A landscape with many valleys, sampled at points; each row gives a point and its height.
From any point a ball rolls to the lowest of the 2 points nearest to it. It stops when none of these is lower. Distance is the straight distance between rows; heights are no part of it.
kovev: [24,-4,-29,17,-10,-5,1,0,-14,-1,-4,30,12,2,5,-12,-5,-15,-25,4]  h=62.5
sanit: [-12,25,23,13,46,-3,46,7,-10,29,42,-29,-7,28,-19,17,14,16,37,-16]  h=73.8
Rabuf: [2,27,-7,29,28,-9,4,-9,-32,15,-9,13,-16,18,11,-15,13,-12,-6,13]  h=71.0
Turo: [-39,28,20,-28,23,8,18,-10,-22,28,24,-4,-2,39,6,10,23,13,28,6]  h=65.5
biset: [-7,-38,-1,-36,-9,2,-3,18,4,12,11,2,30,-8,35,8,25,-11,10,-7]  h=33.4
Vame: [31,-6,-17,22,-29,-1,10,11,-17,-19,-45,22,-23,1,1,3,-45,0,-25,-17]  h=38.0
tok: [24,-15,-12,1,11,-13,-15,20,-1,5,3,-5,17,-31,31,-6,8,-25,-15,-12]  h=58.1
Gimor: [8,-11,-16,17,-13,3,18,-6,-5,-1,25,26,11,-10,-12,-17,11,-8,-11,6]  h=62.9
migo: [-5,33,32,-22,10,-14,-28,-13,-6,-19,-23,-34,-24,15,2,12,-14,-5,19,19]  h=68.7
zaf: [-28,-4,16,-13,33,-10,3,-14,0,45,9,-21,11,26,2,4,8,-5,28,-8]  h=44.3
Dazat: [36,-12,-17,0,-20,43,-39,19,5,-16,24,11,14,-38,26,6,-16,-28,-41,-13]  h=56.6
Nol: [25,0,-7,-6,-11,42,-31,8,1,-15,-8,12,9,-26,17,8,-28,-2,-42,-5]  h=55.8
gidim: [-7,16,19,0,3,0,6,-12,18,-12,36,-10,-32,4,-29,-11,38,17,37,12]  h=65.4
gado: [49,-5,-24,20,-29,33,-16,6,1,-8,-5,29,11,-8,10,-9,-35,-26,-45,-20]  h=41.7
mupi: [-7,-22,10,-22,-13,-21,-8,10,2,-7,-17,-27,23,-22,2,14,-46,-8,-5,-10]  h=32.9
rotup: [-10,-6,8,-3,12,-5,19,-8,11,6,34,2,4,7,-27,14,28,27,23,7]  h=67.2
sozul: [0,-27,-23,9,-5,13,-8,8,24,9,21,9,25,-20,-11,-14,-13,-11,-19,-7]  h=46.2
Bal: [-26,27,35,-36,4,-8,-12,-16,0,2,-7,-28,-5,25,7,6,10,-6,32,21]  h=67.3
zab: [-30,-8,3,-2,11,-22,-2,13,15,1,-33,-21,11,5,2,22,-8,1,9,8]  h=46.8
bok: [2,-12,11,5,-17,8,3,-19,25,-9,42,-5,4,-31,-29,-4,18,4,7,5]  h=25.4
Lefab: [-18,20,15,13,-16,-13,36,-11,6,-25,2,-6,18,1,-8,4,12,-2,11,29]  h=31.1
bip: [6,-26,0,4,-45,16,-9,-1,5,-28,23,9,-1,-25,-16,-6,-3,-18,-8,13]  h=29.9
momit: [-21,-4,-2,-5,-6,-9,-9,17,17,-27,-35,-9,-3,-4,-3,26,-9,16,0,18]  h=43.7
vipud: [16,-2,-17,3,-5,-26,-2,0,-31,-8,-32,7,3,0,2,-1,-41,-11,-22,-5]  h=61.3
pob: [-7,-19,3,2,36,-25,-2,5,-16,20,12,-8,-26,27,-6,-8,25,-17,35,7]  h=33.1
Lufit: [6,8,-9,-6,-6,12,-21,-2,-12,-3,-26,18,-2,2,4,5,-22,9,-28,9]  h=54.0
noz: [-9,11,21,-10,-26,-25,-11,3,25,-35,-13,-35,-21,-12,-7,-11,9,-9,33,14]  h=32.2
nurar: [-24,-1,36,-12,-13,-24,32,-21,10,6,-2,-34,30,10,5,1,8,-12,33,2]  h=32.5
Gebir: [1,-6,4,1,12,-13,0,3,-4,12,-4,-15,33,-24,20,-4,-6,-20,-11,-3]  h=59.0
laf: [8,-21,-41,12,-8,5,-16,27,16,-13,-32,15,-5,-3,1,4,-31,5,-26,-13]  h=49.7
vema: [-39,43,24,-17,21,0,6,-24,-4,14,9,-21,-9,41,-6,4,13,-2,32,17]  h=66.2
goges: [-30,3,46,-23,0,3,26,-27,15,20,2,-44,20,23,17,0,22,-1,48,-20]  h=37.5
kib: [-9,38,29,-4,1,19,-14,-18,26,-16,11,-16,-22,-7,-9,-14,23,14,13,19]  h=63.2
zuki: [7,19,-46,3,28,6,5,6,-8,25,26,38,-8,28,7,-17,33,11,-9,-14]  h=39.7
mipep: [-29,-10,6,-27,11,14,35,18,-9,35,20,-5,13,26,32,9,42,25,36,-33]  h=32.7
gugoz: [23,-7,0,11,-56,32,-8,-13,-7,-22,9,29,-23,-13,-14,-19,2,-12,-17,13]  h=31.9
Rup: [-22,30,27,-20,10,18,-5,-15,1,7,21,-11,-4,-3,5,-13,22,13,6,15]  h=64.2
Zep: [0,5,11,-3,-45,-8,-4,-5,31,-49,-2,-19,-8,-21,-20,-7,-2,-9,15,19]  h=30.5
Tepev: [12,5,17,21,41,-12,3,-11,-12,22,25,-8,-7,-1,-6,-11,17,-6,10,2]  h=72.3
Tuvi: [-6,32,8,22,3,-5,9,-20,-23,-7,-20,9,-11,18,0,-2,8,-2,-3,26]  h=70.5
vor: [-14,-11,-10,-7,-4,-24,2,20,-1,-15,-33,-21,4,-14,3,8,-55,2,-14,-16]  h=39.6
Mufaz: [9,-22,21,-20,-19,-12,-14,-11,8,-13,-1,-22,25,-27,-9,17,-24,-7,-3,7]  h=25.5
Vup: [25,1,-13,-2,1,22,-38,-6,-7,13,-5,26,-20,-8,5,-24,5,4,-27,-3]  h=39.0
mase: [-12,8,-20,24,29,-24,44,14,-11,24,24,9,11,16,1,0,24,6,13,-10]  h=31.7
nedu: [-3,-31,-14,-33,-6,11,-21,23,12,-5,2,12,24,-11,18,23,13,6,-3,9]  h=37.3
sud: [9,-27,-37,8,-19,22,-19,23,18,-7,2,24,10,-9,-3,-10,-18,-13,-26,-7]  h=47.7
Bofu: [-1,4,2,6,16,-33,-5,3,-19,11,-28,-17,16,-7,15,-1,-28,-17,-12,-2]  h=60.1
Vemaz: [4,30,0,16,-3,16,-15,-5,-10,-4,-57,8,-33,13,1,11,-34,19,-24,-4]  h=51.6
bavip: [-16,-7,-12,5,-2,8,-12,-6,23,11,-10,0,18,-8,-18,-7,-28,4,-21,2]  h=44.7
Sivet: [-15,-3,-15,-6,29,-15,47,22,-8,42,29,1,24,33,5,23,30,19,29,-36]  h=47.9
Leped: [-7,-14,20,-2,-1,-26,46,-9,-14,15,34,-11,20,-1,-4,-3,24,-1,27,-6]  h=25.7
Rit: [11,4,-17,16,21,-14,-16,24,-4,-7,-42,-3,-9,-8,19,9,-19,4,-18,-7]  h=47.3
bomok: [-18,-24,8,-35,1,3,16,8,-11,29,12,-2,22,13,39,3,36,0,25,-15]  h=29.0
Lat: [-9,-21,-16,-9,-12,11,-16,33,15,-26,-22,5,7,-15,10,18,-7,11,-15,12]  h=40.7
Senup: [-9,2,27,-17,-3,0,26,-1,9,3,52,-17,-13,-3,-20,4,42,21,41,-6]  h=66.4
diba: [-15,-27,-17,-6,12,-7,-2,9,23,25,6,-4,29,-8,0,-8,1,-4,1,-10]  h=48.1
Muf: [52,-7,-21,18,-31,17,2,14,-13,-14,-29,27,-9,-2,14,2,-55,-16,-39,-33]  h=40.2
kesov: [-14,-10,-9,-12,31,-19,21,-6,-9,45,23,4,22,31,-2,16,18,6,24,-13]  h=46.3
kun: [-3,-1,-14,11,38,-29,12,7,-22,23,8,9,-2,26,9,4,25,-12,19,4]  h=34.0
Vulat: [-3,11,-21,-11,-3,11,-25,0,-13,-4,-43,13,-23,15,-5,17,-48,22,-26,-11]  h=52.9
Talug: [-33,-7,10,-21,34,13,13,12,-5,48,5,-17,4,33,43,5,37,6,38,-30]  h=35.8
Favo: [-4,-15,-1,-1,20,-15,-19,2,-4,10,0,-1,-23,8,-13,-8,18,1,17,13]  h=30.4
vod: [12,3,-28,29,-2,20,-6,-8,18,14,-21,21,13,2,-13,-7,-28,1,-35,-8]  h=43.3
runa: [0,30,15,24,36,2,-6,-17,-15,21,5,-6,-22,8,-4,-27,9,-7,-1,11]  h=71.6
gug: [-14,4,-10,20,-10,-18,35,-8,-11,-12,-1,18,23,7,-5,4,5,-6,-4,24]  h=32.8
soze: [39,-5,-33,5,-18,-12,-3,10,-24,-14,-19,24,13,0,19,-10,-29,-29,-35,-12]  h=62.1
bik: [2,-3,-1,5,5,7,6,-26,17,7,29,18,3,6,-42,2,13,28,2,8]  h=67.6
tuza: [-25,2,16,6,-9,-25,39,-8,-2,2,11,-15,20,2,-1,-10,14,-11,20,11]  h=28.6
vos: [2,-6,12,13,-38,9,6,-15,29,-37,19,-6,9,-25,-25,-1,-1,-8,1,21]  h=27.7
zulin: [2,12,31,9,47,-3,23,-7,-2,27,32,-24,7,3,-1,11,19,6,24,-6]  h=73.0
nuv: [39,1,-18,-2,3,17,-25,13,3,-9,13,8,23,-36,37,0,2,-25,-38,-12]  h=57.2
niniz: [-23,7,10,2,-21,-9,8,-5,15,-19,10,-7,-24,1,-20,-29,26,1,24,18]  h=64.4
Kabog: [-17,-14,-8,0,3,-16,46,9,-3,22,27,5,32,4,12,-3,23,0,17,-13]  h=28.7
Zurul: [28,-12,4,9,-31,1,-12,-5,-15,-27,-14,14,-26,-15,-10,-5,3,-4,-10,15]  h=33.6
nulum: [14,1,15,5,-13,4,-16,-13,-10,-12,12,2,-23,-22,-5,-18,20,-5,-2,15]  h=35.3
Puso: [26,5,4,4,2,20,-11,-20,-17,6,37,23,-8,-24,-1,-12,27,4,-12,4]  h=36.7
feni: [4,-2,10,-3,-29,0,-7,16,14,-53,-28,-19,-25,-27,-5,11,-34,12,-8,-5]  h=58.0
ledi: [15,-3,-27,-11,19,-4,5,1,-18,23,40,28,1,11,-3,-10,34,12,3,-12]  h=38.5
kefa: [-22,1,-2,9,-27,1,16,-5,3,-13,10,6,-1,-6,-15,-27,8,-5,-1,16]  h=63.5
moko: [3,2,8,-19,-13,18,-27,2,-4,-13,-8,-3,3,-21,7,1,-17,3,-24,10]  h=54.9
kureb: [-3,-24,21,-19,-24,-1,-3,-19,18,-6,26,-11,27,-23,-19,10,1,-7,7,10]  h=28.4
kozu: [-14,17,16,-26,14,4,3,-11,-26,20,27,7,2,11,13,-8,26,9,9,10]  h=64.8
silen: [-12,-6,-10,2,-24,-9,9,7,-8,-21,-20,10,13,-1,-1,2,-17,-8,-13,19]  h=34.8
nuz: [-29,-12,-7,-6,28,-14,-15,10,14,30,-18,-15,9,10,4,4,-4,0,9,-5]  h=49.5
zetez: [36,3,-32,30,-15,41,-7,-1,19,14,-10,35,11,2,0,-20,-24,-16,-44,-19]  h=42.4
Teniz: [-5,42,19,9,2,-6,-12,-18,-5,-21,-31,-14,-24,20,-9,10,-9,0,9,25]  h=69.8
nit: [6,28,27,5,-12,9,-27,-13,30,-28,-10,-27,-27,-23,-15,-16,1,5,5,10]  h=62.0
pupub: [7,-9,-35,3,-14,15,-2,32,2,-29,-40,18,-15,1,10,22,-58,15,-31,-27]  h=52.4
ziza: [-32,-10,37,-16,28,7,15,-17,3,45,-1,-40,7,41,15,8,18,-4,48,-24]  h=41.5
vuv: [-8,-7,15,-1,3,-24,-13,8,3,-16,-19,-20,-24,-2,-5,0,8,-2,21,17]  h=26.3
betog: [-16,26,20,12,33,-14,36,-14,-3,10,29,-17,-12,36,-28,15,16,8,41,11]  h=74.5
kor: [35,3,-19,5,16,16,-4,-18,-8,18,34,39,-2,2,-10,-7,22,16,-15,-6]  h=37.6
pusem: [17,-16,-2,2,-15,7,-8,-16,4,-12,12,26,-6,-3,-28,8,16,14,-1,19]  h=68.0
pekuf: [19,12,19,8,-13,9,-23,-3,21,-33,-31,-18,-32,-22,-16,3,-26,18,-9,-2]  h=60.3
pamag: [4,-6,-8,1,-22,16,-2,21,5,-42,-35,-1,-26,-15,0,12,-57,20,-23,-20]  h=55.1
Vife: [1,20,3,14,24,-4,-22,16,-14,-12,-49,-9,-38,7,8,15,-19,11,-8,2]  h=49.6
nevi: [33,-19,-13,21,-27,9,-12,10,0,-17,-34,24,-29,-8,-6,-3,-15,1,-19,-4]  h=35.6
mib: [8,-3,-33,3,14,-20,-7,26,-5,-9,-41,-4,1,-7,14,13,-52,6,-29,-31]  h=44.4
vuga: [40,6,-26,-7,12,19,-23,-12,-9,15,18,35,7,1,13,-13,17,-3,-30,-6]  h=38.1

Where does a ball stop that starts at each point below?
bavip | Zurul
Gebir | Mufaz
bik | Mufaz
Vulat | Mufaz
nuz | bomok

Call two points neighbours if one is among the 2 nearest of the other. Go from one point of each pair to the other, from neighbour to neighbour, staying as low as possible. Name the highest point that can't be avoided.
Zurul and Leped | kun
vos and vuv | noz
Mufaz and vos | kureb
